Each row is a point on a landscape with many peaks, with its height.
From any point a climber takes the steepest step (rise divided by distance) to one of its 5 nearest points. It stops when none of these is higher. Distance is the straight distance between rows; heights are no part of it.
Z756 (h 54.3): [ 21  14  -7   9  10   0   3  -2   6 -33  -8 -23 -25 -32  11   8   6   1
  -1  24  -4]
Z273 (h 76.2): [-13   6   3 -10 -48  -2 -27  22 -17  47  -5  40  38  29 -10 -57   6 -13
  19 -15  -5]
Z31 (h 74.7): [-36  10   0  -2   4   5  17   6  30  -7  47 -21 -14 -10   8   8   4  22
  -3  -5  23]
Z842 (h 39.7): [ 71   3 -13  13 -11  48 -28  39  35 -17 -29   1  -7  25  -8  16   1 -11
  42 -25   1]
Z662 (h 75.6): [-23  -4  -3  14  20  -2  25   4  41 -20  39 -43 -15 -25  21   5  11   9
   9  16  23]
Z623 (h 71.2): [ 14 -34 -11  -7  34 -14  -4 -37 -67  14 -12  -9  -9  17  -4  10  -4 -54
 -10  20 -32]
Z965 (h 51.6): [-33 -20  -7 -23 -13 -13  28  17  60 -30  11  25   0   8 -10  36 -24  34
  18 -29  24]
Z445 (h 36.6): [-29   8   7   9  25 -19  22 -25 -19  11  13 -15   2 -24   7   1   0  17
 -43  16   2]
Z974 (h 27.8): [-44  15  18 -11 -28   3  -1   2 -13  17  16  16  -9  16 -25 -16   3  41
  -8 -21   9]
Z33 (h 56.3): [ -9 -15  14 -26 -48   2 -22  21   1  30 -17  49  24  46 -28 -36  -8   9
  20 -30  10]
Z841 (h 68.8): [-39 -18   6   3  22   9  31  10  52  -6  49 -46 -14  -3  19  14  18  10
  24   1  27]
Z949 (h 45.9): [ 54  19 -15  12 -17   8 -31  21  -1  21 -20  21  43   1  24 -25   2 -42
   9  -5 -25]
Z267 (h 47.5): [ 25  19   1  -4 -10  12 -15  12   0  -4 -15  -2 -21  -7  10   2  10   6
   2   2 -13]
Z565 (h 13.4): [-40  12  24 -13 -34  -1  -9   4 -32  39   0  23  11  27 -22 -39  10  33
  -6 -18  -8]
Z545 (h 50.9): [ 51   7  -9   0 -19  37 -26  32  22 -16 -20   6 -13  16  -6  13   7  -4
  33 -19  -5]
Z480 (h 56.7): [  3  -5  -1  -2  23 -14   4 -27 -32  -1 -13  -5 -10 -19   7   6  -6  -9
 -26  25 -18]
Z229 (h 58.6): [ 35  -3   1  -1   2  -3 -17  -2 -25  15 -33   7  12  -3  19  -5   6 -34
 -10  20 -36]
Z832 (h 64.4): [-17   5  -3 -15 -20  12  10  10  19 -15  19  16 -22  11 -12  12  -6  32
   3 -21  17]
Z478 (h 4.3): [-51  22  20   4   2 -17  16 -23 -28  27  18  -2  13  -8  -4 -14   6  35
 -43  -2   0]
Z48 (h 37.1): [ -5   0   9 -17 -44   6 -25  28  -6  38 -10  42  33  39 -17 -49   2  -5
  20 -25   4]
Z848 (h 80.3): [-37   2   4  11  24  -5  26  -8  20   0  33 -38  -1 -29  18   0  12  17
 -17  13  19]
Z751 (h 41.9): [  7  16   8  -6 -22   6 -15  12 -17  18 -12  10  -1   7   7 -14   8  12
  -8  -2 -15]
Z891 (h 75.2): [-58 -42  13  -7  14   2  45   9  75   4  48 -29   0  21   4  33   8  21
  31 -20  26]
Z397 (h 71.3): [ -9 -24  -3  10  49 -25  17 -51 -57 -12  14 -21 -24 -15 -16  15 -13 -37
 -25  17   9]
Z541 (h 79.2): [ -5  19   1  -4  -9  11   2   6  -2  -7   9  -5 -18  -8   1  -3   9  23
 -10   0  -1]
Z289 (h 69.7): [-32  -8  -5 -13  -9   6  22   8  45 -18  42   0 -13   3  -6  17  -6  25
  14 -18  30]
Z530 (h 39.3): [ 54  13  -9   9  -7  19 -29  25   5   9 -29   4  20   3  21 -12   9 -36
  11   6 -24]
Z356 (h 10.1): [-30  15  13  -3 -13  -9  -3  -9 -34  26  -4   6   6   1  -2 -20   9  28
 -33   3 -24]
Z554 (h 27.2): [ 31   9  -1  -8 -32  22 -30  28   9  21 -15  25  13  30   1 -22  12 -15
  22 -23  -9]
Z56 (h 44.3): [ 55   8  -3  15  10   7 -15   3  -8 -29 -36 -15 -15 -23  12  14   4 -22
  11  30 -14]
Z346 (h 51.8): [ 17  -7  -3 -23 -22  18  -9  22  34 -15 -16  31 -10  27 -19  25 -14  28
  21 -33  11]
Z589 (h 53.5): [-48   0   8 -16 -23   0  15   7  18  -5  27  17 -11  19 -21   3 -12  43
  -2 -29  27]
Z715 (h 75.7): [ 79  13 -10  24 -14  48 -36  41  26  -6 -29  -2  12  12   4   0   1 -37
  33 -15  -6]
Z330 (h 25.8): [ 70   4 -16  19   9   9 -28  12 -10   5 -37   7  38  -4  24  -6  -2 -61
  12  20 -30]
Z239 (h 75.1): [-15  -9   6  19  34 -16  31 -12  32 -17  31 -52  -9 -37  31   3  11  -3
   4  29  24]
Z331 (h 58.4): [ 55  14 -10   9 -10  37 -22  25  25 -37 -19  -8 -26   1  -5  23   6  -2
  34  -5  -3]
Z945 (h 67.5): [ 23 -23  -4  10  42 -21   6 -35 -40 -34 -10 -18 -32 -18  -6  19 -15 -42
  -7  27  -1]
Z739 (h 71.6): [  1 -33  -8   0  38 -12  -1 -48 -69  -3   0 -15 -26   3 -21  15  -3 -45
 -15  12 -12]
Z612 (h 44.0): [ 52   1  -9   5   3   2 -22   6 -11   9 -34   6  20  -1  21  -5   3 -40
   1  21 -31]
Z374 (h 11.1): [-27  18  12   1   4 -14   8 -17 -28  17   7  -4  -1 -12   1  -5   5  29
 -37   8  -8]
Z335 (h 64.0): [ 29   6 -12  -4 -10  28  -8  23  29 -38   1  -4 -34  -3  -5  26   2  18
  23 -13   6]
Z497 (h 63.0): [ 16 -18  -5  23  44 -25  15 -34 -10 -48  -5 -32 -26 -38   8  16 -14 -31
  -6  36  16]
Z94 (h 18.4): [-33   9  12   1  19 -24  13 -32 -40  25  -1  -2  11 -10  -3  -6  -3  21
 -48   8 -19]
Z762 (h 40.1): [-55  14  21  15  30 -19  29 -29   1  27  39 -30  24 -14   7 -11   8  23
 -41   4  16]
Z822 (h 54.6): [-58  15  10   3   7  -4  23  -7  18  18  52 -18   5  -7   4  -7  11  39
 -22  -8  24]
Z743 (h 53.2): [-39 -14  21 -28 -42  -4  -7  11  -9  24 -12  45  16  38 -46 -21 -13  33
  10 -34  19]
Z577 (h 37.3): [  2 -16  -2 -24 -29  -6   9  22  55 -21 -44  43  11  15 -20  38 -29  41
  24 -38  14]
Z779 (h 61.2): [ 29 -22  -6   0  24 -12  -4 -25 -45  -4 -30  -4 -10  -6   7  13  -4 -39
 -15  26 -25]
Z120 (h 62.2): [  9 -15   0  30  42 -28  24 -20  24 -56   5 -47 -21 -45  30   8  -6 -23
   9  43  26]
Z656 (h 75.3): [-11  -6 -11   4  11  11  20  12  53 -32  44 -30 -22 -12  11  19   2   9
  27  -2  27]
Z217 (h 38.7): [-10   5   4  -4   2 -16  -2 -21 -35  17 -16   1   2  -7   3  -1   4   8
 -33  18 -27]
Z678 (h 59.4): [-19  -9   8 -23 -36   7  -6  14  18  -2  -8  33  -8  29 -26   4 -16  36
  14 -34  16]
Z205 (h 64.7): [  8   8  -8  16  19  -7  15  -2  22 -39  16 -37 -21 -44  21   9   6  -4
   7  26  14]
Z692 (h 57.9): [-28  -4   5   5  45 -27  23 -53 -46  15  12 -12   1 -15 -10  14 -10  -5
 -51  16  -2]
Z80 (h 66.9): [ -9   1 -14 -15  -7  14   9  14  35 -26  23   6 -23   4  -9  23  -7  24
  15 -23  17]
Z105 (h 67.4): [-49 -14   6  -6   3   5  31   7  49  -4  52 -16  -4   8   0  16  -1  22
  12 -16  35]
Z674 (h 34.7): [-30 -13  18 -30 -47   1 -18  19 -20  50  -4  50  38  43 -49 -55  -1   9
  21 -23  13]
Z450 (h 70.3): [  9 -24  -6  -6  18 -16  -8 -26 -54  29 -21   6  11  17  -1   1  -6 -35
 -20  15 -38]
Z628 (h 71.1): [ 48  21 -11  18  10  12  -4   7  14 -49 -20 -27 -28 -32  10  13   7  -3
  23  18  -1]
Z649 (h 72.3): [ 42  -4 -39   4  11 -17 -23  -7 -33  29 -19  26  56   8  20 -10  -8 -76
  -4  16 -35]
Z101 (h 44.4): [ 59  16 -38  21   4  -8 -27  11 -14  19 -22  25  60  -5  23 -18 -13 -72
   3   3 -26]
Z378 (h 58.9): [ 75  13  -7  31   9  27 -23  16  14 -55 -42 -25 -20 -23  10  19   7 -19
  33  25  -3]
Z70 (h 62.8): [-36 -11  -5 -17 -11   1  20  11  47 -17  25  18 -12   9 -14  27 -20  33
  13 -29  26]
Z584 (h 13.3): [-67  20  23  -4 -17  -3  13 -11 -18  26  29   9   8  17 -29 -24   3  53
 -25 -23  12]
Z939 (h 40.0): [ 60  14  -8  11  -5  24 -24  18   2 -12 -30  -4  -5  -5  15   2  10 -16
  21  12 -20]
Z793 (h 73.8): [ -5 -11  11 -25 -42  11 -14  21  11  18 -20  44   5  38 -24 -14  -8  16
  18 -34  10]
Z12 (h 53.0): [ 31   9  -7   1 -11  -1 -20   7 -14  27 -18  19  33   9  21 -19  12 -31
  -4   7 -34]
Z339 (h 30.7): [ 13  14  -7  -4 -34  -5 -28  18 -12  44 -11  31  42  16   9 -44   9 -23
   8 -11 -18]
Z193 (h 67.9): [-19 -13  -3  11  45 -23  21 -44 -36   1  10 -17  -5 -20  -4  15 -11 -10
 -37  18   2]
Z824 (h 12.8): [-69  27  27  10   5 -15  18 -27 -13  28  31  -3  25  -5 -13 -21   7  46
 -42  -9  13]
Z300 (h 58.0): [ 14  -7  -2   7  26 -12  12 -23 -23 -19 -16 -15 -16 -27  10  13  -8 -17
 -19  31 -11]
Z408 (h 67.8): [-35 -19  -1  -6   7   8  29  12  55 -18  48 -22 -13   0   8  19   5  14
  27 -10  29]
Z457 (h 53.6): [ -6   5   0   9  21  -9  14 -15  -9 -17   0 -21 -15 -35  10   7   3   7
 -24  24   0]
Z809 (h 52.8): [-17   1   9 -19 -33  13  -9  14  -5  14   0  24 -10  27 -21 -10  -2  30
   5 -25   6]
Z11 (h 48.7): [ 38 -15  -1  14  29 -12  -5 -24 -28 -36 -30 -15 -24 -24   7  21  -7 -33
  -3  39 -11]
Z256 (h 38.8): [ -4   8   3  -5 -25  -9 -21   8 -25  45 -20  23  33  15  11 -35  13  -5
  -7   2 -30]

Call two points neighbours if one is among the 5 nearest of the other. Go from one point of each pair to the other, from neighbour to neighbour, staying as high as possible. Name the lowest point that can't be avoided.
Z848 / Z541 -> Z832
Z273 / Z541 -> Z33
Z715 / Z739 -> Z331
Z541 / Z793 -> Z678

Where does a climber stop that starts at each point below?
Z408 -> Z848
Z457 -> Z848
Z480 -> Z739
Z300 -> Z739
